Points on a hilly landscape, in no order, each with its height.
From any point a climber steps to the highest of the 4 points nearest to it. It stops when none of these is higher. Distance is the straight distance between rows; heights are no part of it.
ren: |  63 |  97 |  83 | 108 |  94 |  73 |  85 | 110 | 106 | 101 |  99 |  90 | 125 |  70 |  78 |  97 |  92 | 119 | 103 |  96 | 114 |  83 |  98 | 137 | 112 |  88 |  92 |  98 |  96 | 119 | 133 |  65 |  99 |  h=371
Bom: |  65 | 102 |  98 |  99 | 115 |  76 |  86 |  97 | 118 | 113 |  81 |  91 | 123 |  82 |  70 | 107 |  98 | 119 | 107 | 102 | 108 | 103 | 115 | 123 |  81 | 116 |  89 |  86 |  95 | 118 | 126 |  91 | 101 |  h=291
vitav: | 105 | 123 |  89 | 102 | 106 | 118 |  99 |  64 |  97 |  88 |  96 | 134 |  77 | 133 | 112 | 116 | 114 | 111 |  95 | 100 |  59 |  74 |  92 |  74 |  79 | 126 |  92 | 109 |  98 |  72 |  96 | 111 |  82 |  h=317
seta: |  73 |  98 |  99 |  98 | 114 |  75 |  88 | 100 | 110 | 117 |  88 |  91 | 117 |  78 |  72 | 106 | 101 | 112 |  95 | 100 | 122 | 105 | 110 | 114 |  97 | 109 |  83 | 103 |  95 | 125 | 120 |  88 |  97 |  h=389
Movo: |  78 |  86 |  92 | 101 |  94 |  78 |  87 | 113 |  96 | 112 |  98 |  89 | 106 |  65 |  85 |  88 | 105 |  98 |  92 |  95 | 133 | 100 |  91 | 117 | 124 |  88 |  88 | 116 | 104 | 122 | 117 |  73 |  96 |  h=386
Vudu: |  86 |  93 |  79 |  99 |  71 |  76 |  88 | 124 |  91 | 105 | 111 |  86 | 103 |  72 |  98 |  83 |  95 | 100 |  96 |  86 | 131 |  90 |  91 | 120 | 142 |  68 |  98 | 116 | 103 | 126 | 125 |  67 |  91 |  h=824
nipep: |  97 |  89 |  93 | 101 |  85 |  86 |  97 | 118 |  90 | 104 | 109 |  86 |  97 |  67 |  89 |  87 |  99 |  91 |  85 |  88 | 146 | 100 |  90 | 110 | 143 |  73 |  99 | 120 | 107 | 128 | 111 |  72 |  90 |  h=554
mefi: |  79 |  84 | 105 |  72 | 102 |  92 |  85 | 105 | 106 | 133 |  75 | 112 | 110 |  93 | 104 |  89 | 112 |  96 | 103 |  91 | 103 | 113 |  98 | 106 |  87 | 122 |  88 |  95 | 102 |  99 | 109 | 104 | 105 |  h=562
mun: |  70 |  88 |  77 | 138 | 102 |  71 |  95 |  97 | 130 |  76 | 106 |  80 | 129 |  78 |  77 | 110 |  53 | 122 | 111 | 116 |  95 |  74 | 111 | 165 |  91 |  73 | 126 |  67 |  89 | 117 | 131 |  70 | 113 |  h=462
Tado: | 111 | 133 |  91 | 141 | 118 | 145 | 105 |  62 |  80 |  72 | 110 | 124 |  61 | 102 | 140 | 119 | 110 |  73 |  75 | 118 |  76 |  91 |  93 |  88 |  97 | 136 |  81 | 139 |  97 |  73 |  56 | 128 | 103 |  h=350
nedop: |  83 | 126 |  93 | 117 | 124 | 147 | 113 | 110 |  96 |  77 | 119 | 117 |  92 |  95 |  88 |  86 | 120 | 107 | 107 | 117 |  66 |  48 |  81 |  66 |  80 | 116 |  72 | 129 |  84 |  44 |  64 | 122 |  86 |  h=100
riluz: |  98 | 116 |  96 |  90 | 103 | 101 |  86 |  69 | 106 | 106 |  86 | 119 |  83 | 128 | 100 | 123 | 112 | 118 | 106 |  89 |  63 |  96 | 113 |  84 |  66 | 128 |  94 |  86 | 103 |  95 | 119 | 111 |  84 |  h=400
rovu: |  68 |  73 | 101 |  77 |  92 |  90 |  72 | 112 | 100 | 133 |  85 | 108 | 106 |  71 | 114 |  74 | 110 |  86 | 105 |  88 | 106 | 103 |  77 | 125 | 110 | 106 |  82 | 101 | 107 |  99 | 108 |  94 | 110 |  h=509
gom: | 115 |  94 |  93 |  77 |  96 | 130 | 115 | 126 |  96 |  91 |  95 | 127 |  90 | 134 | 115 |  79 | 114 |  98 | 118 |  96 |  72 |  81 |  90 |  62 |  94 | 105 | 104 | 117 |  91 |  57 |  70 | 113 |  99 |  h=352
Gogum: | 101 | 101 |  73 | 103 |  45 |  70 | 113 | 101 |  92 | 113 | 112 | 101 | 127 | 125 | 112 | 109 |  76 | 113 |  81 |  84 | 137 |  82 | 111 | 122 | 145 |  37 | 121 |  87 |  95 | 131 | 152 |  96 |  84 |  h=487
Nos: |  73 |  98 |  63 | 124 |  69 |  70 |  90 | 109 | 114 |  79 | 111 |  86 | 130 |  96 |  97 |  98 |  64 | 127 | 114 |  99 |  99 |  69 | 105 | 159 | 117 |  56 | 121 |  73 |  90 | 123 | 145 |  64 | 105 |  h=640
bek: | 114 |  69 | 116 |  74 |  74 | 128 | 114 | 155 | 102 |  94 | 102 |  94 | 101 | 105 | 131 |  49 | 106 |  64 | 128 | 111 |  92 | 121 |  86 |  86 | 110 | 104 | 115 |  99 | 104 |  57 |  40 | 127 | 144 |  h=429
kirom: |  43 |  89 |  92 | 100 | 105 |  82 |  74 | 105 | 115 | 115 |  86 |  96 | 124 |  70 |  92 |  86 |  90 | 114 | 127 |  94 |  89 |  82 |  95 | 147 |  84 | 106 |  95 |  70 | 106 | 101 | 126 |  86 | 110 |  h=284
Vamin: |  79 |  90 | 103 |  71 | 103 |  97 |  87 | 100 | 111 | 126 |  71 | 123 | 109 | 112 | 104 |  93 | 114 | 106 | 114 |  87 |  85 | 104 | 104 |  98 |  73 | 123 |  91 |  86 | 100 |  90 | 111 | 113 | 101 |  h=495
suvis: | 110 |  87 | 117 |  86 | 118 |  95 |  92 | 103 |  98 | 131 |  89 |  95 |  96 |  82 |  94 |  97 | 107 |  82 |  89 |  92 | 126 | 138 | 104 |  93 |  99 | 118 |  89 | 111 | 110 | 118 |  99 |  99 | 101 |  h=644
gez: |  88 | 103 | 100 |  77 | 103 | 100 |  87 |  85 | 112 | 115 |  76 | 122 | 100 | 126 |  97 | 106 | 111 | 116 | 112 |  87 |  68 |  96 | 112 |  93 |  67 | 127 |  98 |  83 | 101 |  86 | 118 | 113 |  92 |  h=432
debu: | 120 |  80 | 124 |  86 |  98 | 146 | 123 | 153 |  74 |  71 | 131 |  80 |  72 |  92 |  88 |  62 | 110 |  90 | 128 |  96 |  58 |  91 |  86 |  65 | 103 |  96 | 112 | 115 | 107 |  43 |  29 | 111 | 114 |  h=150
tude: | 139 |  99 |  97 |  88 | 108 | 127 | 109 |  98 |  88 |  90 |  97 | 126 |  76 | 132 | 123 |  94 | 111 |  90 |  99 |  99 |  68 | 101 |  89 |  62 |  94 | 114 | 104 | 120 | 101 |  65 |  71 | 111 |  97 |  h=643
San: | 105 | 120 |  86 | 110 | 110 | 136 | 109 |  89 |  94 |  77 | 105 | 133 |  81 | 122 | 110 | 100 | 110 | 101 |  98 | 109 |  62 |  63 |  82 |  67 |  86 | 117 |  86 | 130 |  92 |  55 |  72 | 113 |  86 |  h=285
bukud: |  92 | 112 | 105 | 144 |  91 |  72 | 119 |  46 | 136 |  78 | 113 |  84 | 139 | 108 |  76 | 151 |  68 | 123 |  70 | 147 | 116 |  91 | 111 | 139 |  88 |  68 | 105 |  66 |  74 | 131 | 131 | 115 | 101 |  h=479
zodod: |  86 | 112 |  94 |  91 | 106 | 106 |  94 |  82 | 114 | 100 |  79 | 128 |  96 | 133 | 100 | 109 | 104 | 124 | 119 |  88 |  56 |  75 | 108 |  92 |  58 | 122 | 107 |  72 | 105 |  80 | 118 | 113 |  91 |  h=384
Lidav: | 108 |  92 |  87 | 112 |  90 |  85 | 114 | 105 |  88 | 101 | 113 |  90 | 107 |  82 |  89 |  98 |  88 |  95 |  71 |  99 | 159 |  94 |  98 | 107 | 140 |  58 | 104 | 121 | 103 | 129 | 110 |  77 |  86 |  h=273
Pud: |  96 |  64 | 116 |  75 |  93 | 101 |  86 | 116 |  96 | 131 |  83 | 110 | 102 |  79 | 122 |  69 | 110 |  62 | 100 |  92 | 113 | 125 |  75 | 111 | 109 | 108 |  93 | 104 | 112 |  92 |  83 | 109 | 121 |  h=485
keb: |  84 | 101 |  72 | 111 |  68 |  74 |  98 | 113 |  94 |  95 | 111 |  94 | 119 |  92 |  93 |  93 |  89 | 116 |  89 |  90 | 133 |  82 |  98 | 123 | 142 |  59 | 105 | 107 |  94 | 129 | 135 |  67 |  90 |  h=549
fov: | 160 |  88 | 137 |  88 | 103 | 128 | 130 | 124 |  86 |  72 | 107 |  95 |  86 | 128 | 127 |  80 | 106 |  73 | 112 |  97 |  80 | 138 |  81 |  78 |  99 | 107 | 126 |  86 | 126 |  77 |  51 | 111 | 143 |  h=416
Nezok: | 102 | 102 |  93 | 122 |  73 |  73 | 125 |  56 |  98 | 108 | 108 |  97 | 134 | 116 |  89 | 141 |  74 | 126 |  60 | 106 | 132 |  72 | 102 | 127 | 129 |  41 | 111 |  84 |  87 | 126 | 144 | 105 |  76 |  h=173
Zet: |  65 | 104 |  89 | 120 | 107 |  69 |  97 |  95 | 119 |  91 |  94 |  84 | 130 |  79 |  67 | 113 |  89 | 125 |  97 | 112 | 117 |  88 | 112 | 134 |  93 |  93 |  94 |  93 |  91 | 126 | 131 |  79 | 102 |  h=208
kaza: |  69 | 113 |  94 | 124 | 115 |  74 |  98 |  86 | 132 |  91 |  91 |  78 | 128 |  87 |  62 | 121 |  82 | 127 | 106 | 122 | 103 | 101 | 127 | 128 |  69 | 108 | 101 |  71 |  88 | 125 | 125 |  95 | 104 |  h=310
Tegeb: | 120 |  96 | 105 |  75 | 110 | 109 |  94 |  90 |  93 | 117 |  84 | 122 |  79 | 123 | 114 | 105 | 113 |  90 |  98 |  88 |  85 | 121 |  99 |  72 |  88 | 123 |  99 | 107 | 102 |  93 |  92 | 112 |  97 |  h=358
dapo: | 139 |  86 | 119 |  91 | 102 | 142 | 131 | 143 |  80 |  60 | 126 |  88 |  75 | 105 | 100 |  65 | 108 |  84 | 123 | 102 |  60 | 106 |  83 |  68 | 103 | 100 | 118 | 115 | 110 |  53 |  32 | 106 | 120 |  h=229
pib: |  50 |  81 |  94 |  87 |  93 |  83 |  69 | 108 | 107 | 128 |  84 | 102 | 116 |  67 | 105 |  77 | 104 | 102 | 120 |  88 |  92 |  87 |  82 | 138 | 103 | 101 |  82 |  84 | 103 |  98 | 117 |  89 | 106 |  h=460
kedob: | 103 | 131 |  96 | 133 | 123 | 151 | 114 |  95 |  89 |  79 | 119 | 116 |  78 |  96 | 109 |  93 | 112 |  85 |  92 | 124 |  73 |  72 |  85 |  71 |  86 | 130 |  72 | 140 |  86 |  51 |  51 | 123 |  93 |  h=190
midip: | 150 | 113 | 111 | 119 | 121 | 134 | 113 |  81 |  73 |  69 | 116 | 113 |  52 | 114 | 135 | 109 | 107 |  75 |  89 | 108 |  72 | 108 |  84 |  78 | 103 | 118 | 105 | 127 | 105 |  72 |  62 | 110 | 103 |  h=303
dimo: |  94 | 101 |  75 | 117 |  68 |  71 | 111 |  93 |  98 |  94 | 112 |  99 | 124 | 106 |  91 | 114 |  82 | 118 |  75 |  98 | 137 |  78 | 102 | 123 | 136 |  45 | 111 | 101 |  89 | 129 | 139 |  79 |  86 |  h=355
Lerar: | 119 |  77 | 109 |  66 |  89 | 123 | 113 | 133 | 100 | 106 |  90 | 122 |  97 | 127 | 126 |  69 | 113 |  81 | 118 |  98 |  90 | 111 |  91 |  73 |  95 | 107 | 109 | 109 |  98 |  65 |  60 | 117 | 119 |  h=425
rapo: | 116 | 101 |  99 | 120 | 111 |  89 | 119 |  94 |  90 | 106 | 116 |  83 | 106 |  75 |  87 | 113 |  88 |  90 |  66 | 109 | 168 | 109 | 103 |  95 | 133 |  71 |  97 | 121 | 100 | 130 |  97 |  84 |  85 |  h=182
pelo: |  72 |  79 | 102 |  68 |  88 | 103 |  89 | 118 | 109 | 131 |  74 | 126 | 118 | 110 | 123 |  72 | 112 |  92 | 121 |  92 |  91 |  97 |  89 | 105 |  92 | 114 |  93 |  89 |  98 |  77 |  93 | 118 | 118 |  h=632
turup: | 152 |  88 | 126 |  80 | 115 | 115 | 107 |  99 |  84 | 104 |  96 | 108 |  75 | 121 | 127 |  98 | 110 |  72 |  97 |  88 |  93 | 143 |  97 |  74 |  94 | 115 | 113 |  98 | 120 |  95 |  74 | 110 | 112 |  h=281
luta: |  64 |  90 | 101 |  82 | 104 |  93 |  79 | 104 | 116 | 128 |  71 | 118 | 121 |  98 | 103 |  88 | 106 | 108 | 119 |  90 |  89 |  95 |  98 | 121 |  76 | 117 |  91 |  75 | 102 |  92 | 117 | 106 | 110 |  h=446
piv: | 156 |  93 | 114 |  94 | 107 | 131 | 124 | 116 |  81 |  69 | 109 | 112 |  73 | 127 | 122 |  86 | 107 |  80 | 106 | 103 |  69 | 118 |  83 |  67 | 101 | 107 | 118 | 112 | 111 |  68 |  50 | 104 | 119 |  h=199
gutas: |  84 | 139 |  99 | 113 | 105 |  79 |  92 |  72 | 123 |  91 | 100 |  74 | 106 | 111 |  71 | 144 |  96 | 129 | 100 | 120 | 105 | 116 | 145 |  99 |  77 | 122 |  86 |  89 |  79 | 140 | 124 | 106 |  92 |  h=437
fuzag: | 105 | 134 | 103 | 105 | 102 | 104 |  75 |  49 |  86 |  95 | 105 |  99 |  57 | 114 | 108 | 146 | 110 | 107 |  85 |  90 |  71 | 108 | 124 |  77 |  91 | 128 |  88 | 115 |  95 | 118 | 107 | 114 |  73 |  h=461
pef: |  96 |  76 | 108 |  93 | 104 |  91 |  91 | 113 |  93 | 123 |  95 |  91 |  96 |  61 |  94 |  82 | 106 |  76 |  88 |  91 | 133 | 123 |  86 | 109 | 118 |  94 |  89 | 113 | 118 | 118 | 102 |  83 |  99 |  h=387
repe: | 133 | 119 | 103 | 111 | 115 | 123 |  94 |  59 |  76 |  87 | 108 | 122 |  47 | 117 | 133 | 127 | 111 |  81 |  79 |  98 |  71 | 106 |  96 |  77 | 102 | 126 |  95 | 124 | 105 |  85 |  81 | 114 |  88 |  h=402
Tovu: | 108 |  93 | 106 |  87 | 106 | 147 | 117 | 141 |  85 |  81 | 119 | 104 |  81 | 103 |  90 |  67 | 116 |  99 | 122 | 100 |  64 |  73 |  86 |  60 |  99 |  94 | 101 | 128 |  93 |  45 |  45 | 116 |  95 |  h=59
Runav: |  75 |  96 |  86 | 139 | 112 |  74 | 105 |  85 | 140 |  72 |  99 |  74 | 128 |  81 |  61 | 117 |  63 | 122 | 106 | 133 | 101 |  92 | 124 | 150 |  72 |  90 | 115 |  61 |  86 | 122 | 123 |  89 | 109 |  h=321
Nul: |  75 | 121 |  94 | 131 | 103 |  71 | 110 |  73 | 132 |  87 | 101 |  81 | 135 |  98 |  64 | 134 |  79 | 126 |  85 | 136 | 121 |  99 | 124 | 124 |  85 |  95 |  95 |  87 |  75 | 133 | 126 |  99 | 105 |  h=324
Dok: | 165 | 107 | 123 | 111 | 121 | 128 | 124 |  92 |  73 |  65 | 113 | 107 |  60 | 122 | 134 | 103 | 104 |  77 |  98 | 102 |  71 | 121 |  81 |  73 | 101 | 113 | 120 | 109 | 116 |  76 |  58 | 107 | 114 |  h=370
Zav: | 128 |  91 | 131 | 105 | 123 | 101 | 108 | 107 |  85 | 113 | 110 |  67 |  92 |  64 |  92 |  96 |  99 |  71 |  82 |  94 | 157 | 143 |  98 |  99 | 113 |  96 | 101 | 107 | 130 | 126 |  86 |  90 | 102 |  h=732
pumaf: | 122 |  75 | 125 |  83 | 117 | 101 |  93 | 109 |  94 | 127 |  91 |  94 |  92 |  83 | 105 |  89 | 109 |  67 |  91 |  89 | 122 | 148 |  93 |  96 | 100 | 113 | 101 | 104 | 122 | 109 |  86 | 107 | 113 |  h=546
gadon: | 125 |  94 | 103 | 116 | 102 |  91 | 120 | 110 |  86 |  98 | 118 |  76 |  99 |  68 |  88 |  98 |  89 |  82 |  71 |  97 | 168 | 107 |  95 | 103 | 141 |  59 | 107 | 115 | 118 | 129 |  97 |  80 |  86 |  h=78
guti: |  59 |  90 |  99 | 109 | 121 |  92 |  82 |  97 | 134 | 109 |  78 |  89 | 114 |  86 |  84 |  96 |  79 | 122 | 132 |  97 |  69 |  94 | 125 | 135 |  46 | 119 | 116 |  42 | 106 | 102 | 123 | 107 | 109 |  h=46
gido: | 169 | 112 | 140 | 116 | 114 | 127 | 134 | 112 |  69 |  50 | 120 |  94 |  71 | 125 | 132 |  99 | 104 |  80 | 108 | 100 |  66 | 128 |  72 |  80 | 103 | 109 | 127 |  89 | 127 |  77 |  57 | 101 | 140 |  h=828
Zopo: |  77 | 120 | 101 | 104 | 112 |  79 |  89 |  81 | 127 | 106 |  87 |  87 | 112 | 103 |  68 | 128 | 100 | 126 | 108 | 108 |  91 | 109 | 133 | 107 |  65 | 123 |  95 |  77 |  92 | 126 | 126 | 101 |  93 |  h=433
filip: | 118 |  80 | 109 |  70 |  82 | 138 | 116 | 154 |  94 |  85 | 109 |  94 |  90 | 113 | 116 |  55 | 107 |  84 | 132 |  99 |  78 | 106 |  95 |  68 | 105 |  98 | 118 | 111 | 101 |  54 |  39 | 121 | 124 |  h=368
Vab: |  95 | 105 | 108 |  93 | 114 |  84 |  91 |  93 | 108 | 121 |  93 |  88 | 106 |  88 |  81 | 114 | 106 | 100 |  89 | 100 | 126 | 125 | 118 |  91 |  96 | 117 |  81 | 110 |  93 | 124 | 111 |  96 |  95 |  h=500
muzuz: | 139 |  89 | 104 |  86 | 105 | 140 | 124 | 127 |  87 |  76 | 106 | 114 |  77 | 121 | 112 |  78 | 109 |  88 | 113 | 101 |  69 |  98 |  85 |  61 |  98 | 104 | 111 | 121 | 102 |  55 |  52 | 107 | 110 |  h=262
gepag: | 131 |  94 |  89 | 106 |  66 |  85 | 132 |  91 |  81 | 118 | 115 |  95 | 110 | 113 | 106 | 116 |  73 |  96 |  63 |  90 | 165 |  86 | 104 | 100 | 153 |  33 | 122 | 100 | 109 | 128 | 116 |  97 |  68 |  h=118
bapi: |  96 | 106 |  85 | 118 |  92 |  75 | 118 |  85 | 100 | 100 | 109 |  95 | 123 |  94 |  82 | 116 |  86 | 112 |  67 | 114 | 153 |  86 | 105 | 107 | 130 |  61 | 100 | 115 |  85 | 130 | 121 |  84 |  86 |  h=702
pili: |  90 | 128 | 102 |  99 | 108 |  85 |  87 |  76 | 117 | 104 |  93 |  82 |  99 | 106 |  73 | 135 | 105 | 119 | 101 | 107 | 103 | 115 | 138 |  89 |  81 | 126 |  86 |  93 |  88 | 132 | 124 | 106 |  85 |  h=468
Zogug: |  66 |  86 |  86 |  92 |  73 |  83 |  62 | 120 |  95 | 117 | 104 |  89 |  98 |  59 | 108 |  73 | 104 | 100 | 112 |  83 | 104 |  87 |  77 | 131 | 136 |  88 |  86 | 103 | 106 | 112 | 124 |  70 |  97 |  h=537
vog: | 162 |  88 | 149 |  89 | 115 | 115 | 120 | 106 |  81 |  93 | 102 |  94 |  86 | 116 | 126 |  94 | 107 |  66 | 102 |  89 |  97 | 156 |  83 |  84 |  93 | 110 | 122 |  80 | 137 |  99 |  69 | 109 | 133 |  h=249
loz: | 115 |  96 |  86 | 104 |  55 |  79 | 126 |  76 |  86 | 122 | 111 |  99 | 122 | 126 | 102 | 126 |  73 | 117 |  66 |  85 | 140 |  76 | 108 | 112 | 143 |  33 | 120 |  85 |  98 | 129 | 143 | 108 |  65 |  h=341
fodu: |  71 |  99 | 102 |  86 | 111 |  89 |  82 |  92 | 120 | 117 |  73 | 107 | 116 | 105 |  88 | 102 | 101 | 120 | 121 |  90 |  75 |  97 | 115 | 113 |  58 | 126 | 100 |  69 | 102 | 100 | 124 | 110 |  99 |  h=320
Zefor: |  77 |  99 |  75 | 129 |  80 |  67 | 102 |  97 | 116 |  79 | 109 |  89 | 132 |  95 |  83 | 113 |  68 | 128 |  95 | 105 | 112 |  69 | 103 | 149 | 113 |  53 | 118 |  83 |  88 | 122 | 144 |  71 | 101 |  h=511
Zavun: |  83 | 117 |  93 | 128 |  96 |  70 | 113 |  75 | 117 |  91 | 103 |  89 | 137 |  96 |  76 | 138 |  84 | 122 |  75 | 128 | 137 |  92 | 114 | 118 | 106 |  81 |  93 |  97 |  77 | 131 | 127 |  93 |  97 |  h=295
dob: |  69 | 102 |  73 | 100 |  67 |  76 |  73 | 124 |  97 | 103 | 110 |  86 | 107 |  72 | 104 |  77 |  95 | 109 | 116 |  87 | 110 |  82 |  86 | 135 | 135 |  76 |  97 | 100 |  97 | 120 | 134 |  60 |  94 |  h=623
nirol: | 140 | 115 | 114 |  96 | 115 | 114 |  86 |  66 |  79 | 105 | 102 | 101 |  52 | 116 | 120 | 131 | 110 |  86 |  90 |  88 |  86 | 127 | 113 |  69 | 100 | 124 | 102 | 114 | 105 | 106 |  92 | 112 |  83 |  h=430
Kemo: |  90 |  99 |  94 | 141 |  90 |  65 | 118 |  63 | 130 |  73 | 111 |  90 | 139 | 103 |  73 | 136 |  64 | 124 |  77 | 132 | 112 |  80 | 107 | 153 |  98 |  58 | 118 |  67 |  81 | 125 | 137 |  95 | 103 |  h=680
rosi: |  75 |  76 |  96 |  83 |  70 |  88 |  62 | 119 |  88 | 124 | 101 |  93 |  89 |  55 | 118 |  66 | 105 |  77 | 108 |  85 | 107 |  98 |  69 | 127 | 138 |  91 |  89 | 103 | 113 | 103 | 108 |  83 | 101 |  h=488
Duf: |  86 | 108 |  88 |  92 | 102 | 134 | 110 | 125 | 100 |  81 | 103 | 124 |  96 | 124 | 100 |  76 | 120 | 116 | 126 | 100 |  63 |  45 |  91 |  66 |  81 |  98 |  98 | 109 |  88 |  46 |  79 | 115 |  89 |  h=217
Lebo: | 117 | 120 |  85 | 109 | 109 | 128 |  98 |  69 |  91 |  84 | 104 | 134 |  67 | 123 | 123 | 113 | 113 |  98 |  88 | 104 |  66 |  81 |  89 |  73 |  92 | 123 |  86 | 125 |  97 |  68 |  78 | 114 |  89 |  h=364
Kosel: |  94 |  97 |  98 |  68 |  99 | 108 | 100 | 105 | 107 | 115 |  78 | 131 | 104 | 131 | 114 |  90 | 115 | 105 | 118 |  89 |  74 |  93 | 100 |  82 |  77 | 116 |  97 |  93 |  99 |  73 |  98 | 116 | 102 |  h=530
palo: |  53 |  90 | 102 |  99 | 115 |  83 |  78 |  99 | 125 | 116 |  78 |  96 | 123 |  80 |  88 |  94 |  90 | 116 | 124 |  97 |  82 |  89 | 108 | 142 |  63 | 112 | 101 |  60 | 105 | 103 | 126 |  97 | 110 |  h=179
zurot: |  84 | 110 |  61 | 108 |  46 |  74 |  91 | 122 |  98 | 100 | 115 |  90 | 125 | 111 | 118 |  93 |  79 | 114 | 111 |  92 | 119 |  82 | 106 | 134 | 143 |  53 | 114 |  87 |  93 | 130 | 153 |  75 |  94 |  h=620
finik: | 132 |  72 | 122 |  75 |  97 | 120 | 109 | 124 |  96 | 107 |  93 | 108 |  97 | 112 | 131 |  69 | 105 |  63 | 106 |  98 |  96 | 140 |  84 |  89 |  98 | 110 | 111 | 100 | 116 |  79 |  60 | 119 | 133 |  h=439
buvim: | 101 |  97 |  79 | 104 |  69 |  81 | 103 | 117 |  89 | 100 | 113 |  87 | 106 |  88 |  96 |  92 |  91 | 103 |  85 |  87 | 148 |  89 |  95 | 113 | 147 |  54 | 107 | 116 | 100 | 131 | 122 |  71 |  86 |  h=520
zup: |  52 |  91 |  78 | 123 |  98 |  77 |  75 | 109 | 119 |  91 |  98 |  76 | 125 |  64 |  88 |  91 |  70 | 122 | 125 |  98 |  87 |  73 | 102 | 163 |  93 |  85 | 108 |  63 | 101 | 111 | 128 |  67 | 108 |  h=261
Mifo: | 142 | 113 | 104 | 125 | 124 | 143 | 121 |  97 |  76 |  59 | 124 | 109 |  61 | 102 | 124 |  98 | 105 |  76 |  95 | 119 |  66 |  98 |  79 |  73 | 103 | 120 |  96 | 132 | 102 |  61 |  42 | 109 | 110 |  h=157
ves: | 100 | 104 | 104 |  77 | 108 | 100 |  85 |  87 | 105 | 121 |  78 | 120 |  92 | 118 |  99 | 110 | 115 | 108 | 102 |  91 |  80 | 113 | 113 |  84 |  76 | 128 |  92 |  97 | 100 |  97 | 112 | 110 |  91 |  h=434
Kidul: |  97 | 113 |  86 |  91 | 101 | 120 | 107 |  92 | 105 |  84 |  93 | 139 |  93 | 137 | 108 |  99 | 112 | 114 | 111 |  99 |  57 |  64 |  93 |  74 |  76 | 109 |  97 | 103 |  96 |  62 |  93 | 112 |  87 |  h=264
fav: | 111 | 104 | 112 |  85 | 119 |  91 |  88 |  92 |  99 | 126 |  94 |  91 |  94 |  97 |  87 | 116 | 111 |  95 |  92 |  95 | 119 | 135 | 120 |  82 |  91 | 126 |  89 | 110 | 101 | 124 | 104 | 105 |  89 |  h=553
pas: | 121 | 123 | 114 |  95 | 118 |  99 |  88 |  82 |  91 | 114 | 101 |  78 |  75 | 102 |  96 | 133 | 109 |  92 |  89 |  95 | 116 | 140 | 134 |  70 |  98 | 123 |  93 | 111 |  97 | 128 | 104 | 109 |  85 |  h=513
peto: |  90 |  82 | 103 |  64 |  97 | 112 |  95 | 114 | 108 | 123 |  76 | 131 | 108 | 124 | 118 |  80 | 113 |  94 | 112 |  90 |  84 | 103 |  96 |  87 |  85 | 115 |  97 |  96 |  97 |  77 |  93 | 119 | 111 |  h=588
Kizo: | 112 |  70 | 116 |  67 | 101 | 103 |  93 | 111 | 100 | 128 |  81 | 114 | 100 |  97 | 118 |  75 | 113 |  71 | 101 |  94 | 107 | 130 |  88 |  97 |  97 | 116 |  97 | 102 | 111 |  90 |  84 | 110 | 118 |  h=484
bimos: |  80 | 115 |  90 | 106 | 110 | 139 | 111 | 117 | 100 |  75 | 110 | 126 |  97 | 112 |  90 |  77 | 121 | 120 | 119 | 108 |  60 |  37 |  86 |  63 |  80 |  97 |  94 | 113 |  87 |  48 |  77 | 114 |  85 |  h=170
zeto: | 116 | 107 | 115 | 102 | 123 |  94 | 102 |  93 |  93 | 122 | 103 |  74 |  97 |  79 |  86 | 118 | 103 |  89 |  83 | 104 | 146 | 138 | 121 |  80 | 105 | 111 |  89 | 118 | 101 | 134 |  98 |  98 |  88 |  h=466
Gof: | 172 | 111 | 158 | 106 | 120 | 117 | 122 |  99 |  72 |  81 | 111 |  91 |  73 | 124 | 138 | 110 | 109 |  73 | 102 |  86 |  89 | 151 |  88 |  84 |  95 | 111 | 128 |  71 | 134 |  99 |  75 | 109 | 136 |  h=385
Dat: |  76 | 122 |  97 | 117 | 109 |  74 |  99 |  81 | 124 |  99 |  97 |  79 | 122 |  98 |  67 | 131 |  96 | 123 |  95 | 122 | 119 | 107 | 130 | 107 |  86 | 112 |  90 |  94 |  81 | 134 | 126 |  98 |  96 |  h=388
Gane: | 100 |  66 | 113 |  69 |  78 | 117 | 100 | 131 | 102 | 116 |  88 | 112 | 105 | 100 | 139 |  56 | 109 |  60 | 115 | 105 |  99 | 121 |  78 |  97 | 108 | 109 | 105 | 100 | 102 |  70 |  62 | 127 | 135 |  h=465
vafi: |  71 | 107 |  65 | 114 |  65 |  71 |  81 | 120 | 105 |  87 | 113 |  84 | 123 |  87 |  96 |  90 |  81 | 122 | 116 |  90 | 105 |  73 | 100 | 144 | 129 |  65 | 110 |  87 |  94 | 124 | 139 |  59 |  96 |  h=825
ziv: |  94 | 116 |  99 | 110 | 114 |  83 | 104 |  87 | 108 | 114 | 101 |  82 | 112 |  86 |  76 | 128 | 100 | 106 |  79 | 116 | 145 | 119 | 126 |  93 | 107 | 106 |  86 | 112 |  87 | 137 | 106 |  96 |  90 |  h=427
Regu: | 102 | 133 | 106 |  99 | 106 |  92 |  80 |  70 | 103 | 108 |  98 |  86 |  80 | 111 |  90 | 140 | 110 | 114 |  95 |  98 |  97 | 123 | 139 |  77 |  86 | 132 |  86 | 102 |  90 | 128 | 114 | 110 |  79 |  h=490
Vene: | 118 | 113 | 103 |  84 | 108 | 104 |  85 |  70 |  95 | 113 |  93 | 111 |  72 | 124 | 107 | 123 | 114 | 103 |  97 |  89 |  78 | 114 | 110 |  68 |  86 | 129 |  96 | 109 | 103 | 102 | 102 | 111 |  81 |  h=404
Zamu: |  77 | 114 | 111 | 112 | 128 | 154 | 112 | 123 |  89 |  91 | 130 | 103 |  89 |  75 |  70 |  76 | 128 |  99 | 111 | 109 |  70 |  51 |  81 |  59 |  77 | 111 |  71 | 128 |  87 |  38 |  56 | 135 |  84 |  h=35
resi: |  99 |  92 | 108 |  98 | 115 |  87 |  95 | 103 |  97 | 119 |  98 |  83 | 105 |  72 |  81 | 104 | 104 |  89 |  85 | 101 | 140 | 124 | 106 |  98 | 113 | 103 |  87 | 116 | 104 | 126 | 104 |  90 |  95 |  h=493

Call two points neighbours if one is among the 4 nearest of the other. Go from one point of each pair to the other, from neighbour to neighbour, staying as high as possible. Name the lowest point that can't be avoided.
bapi, vafi => dimo
Vudu, gido => fov
suvis, pelo => Pud
Vudu, Kemo => Zefor
tude, Vudu => Lebo
vafi, pelo => rosi
Vudu, vafi => dob

For each start below, name the point where the climber stops.
kirom => Vudu
riluz => pelo
loz => vafi
Vene => pelo
kedob => suvis
Runav => vafi
Zopo => suvis
Zet => suvis
Kidul => pelo
nedop => tude
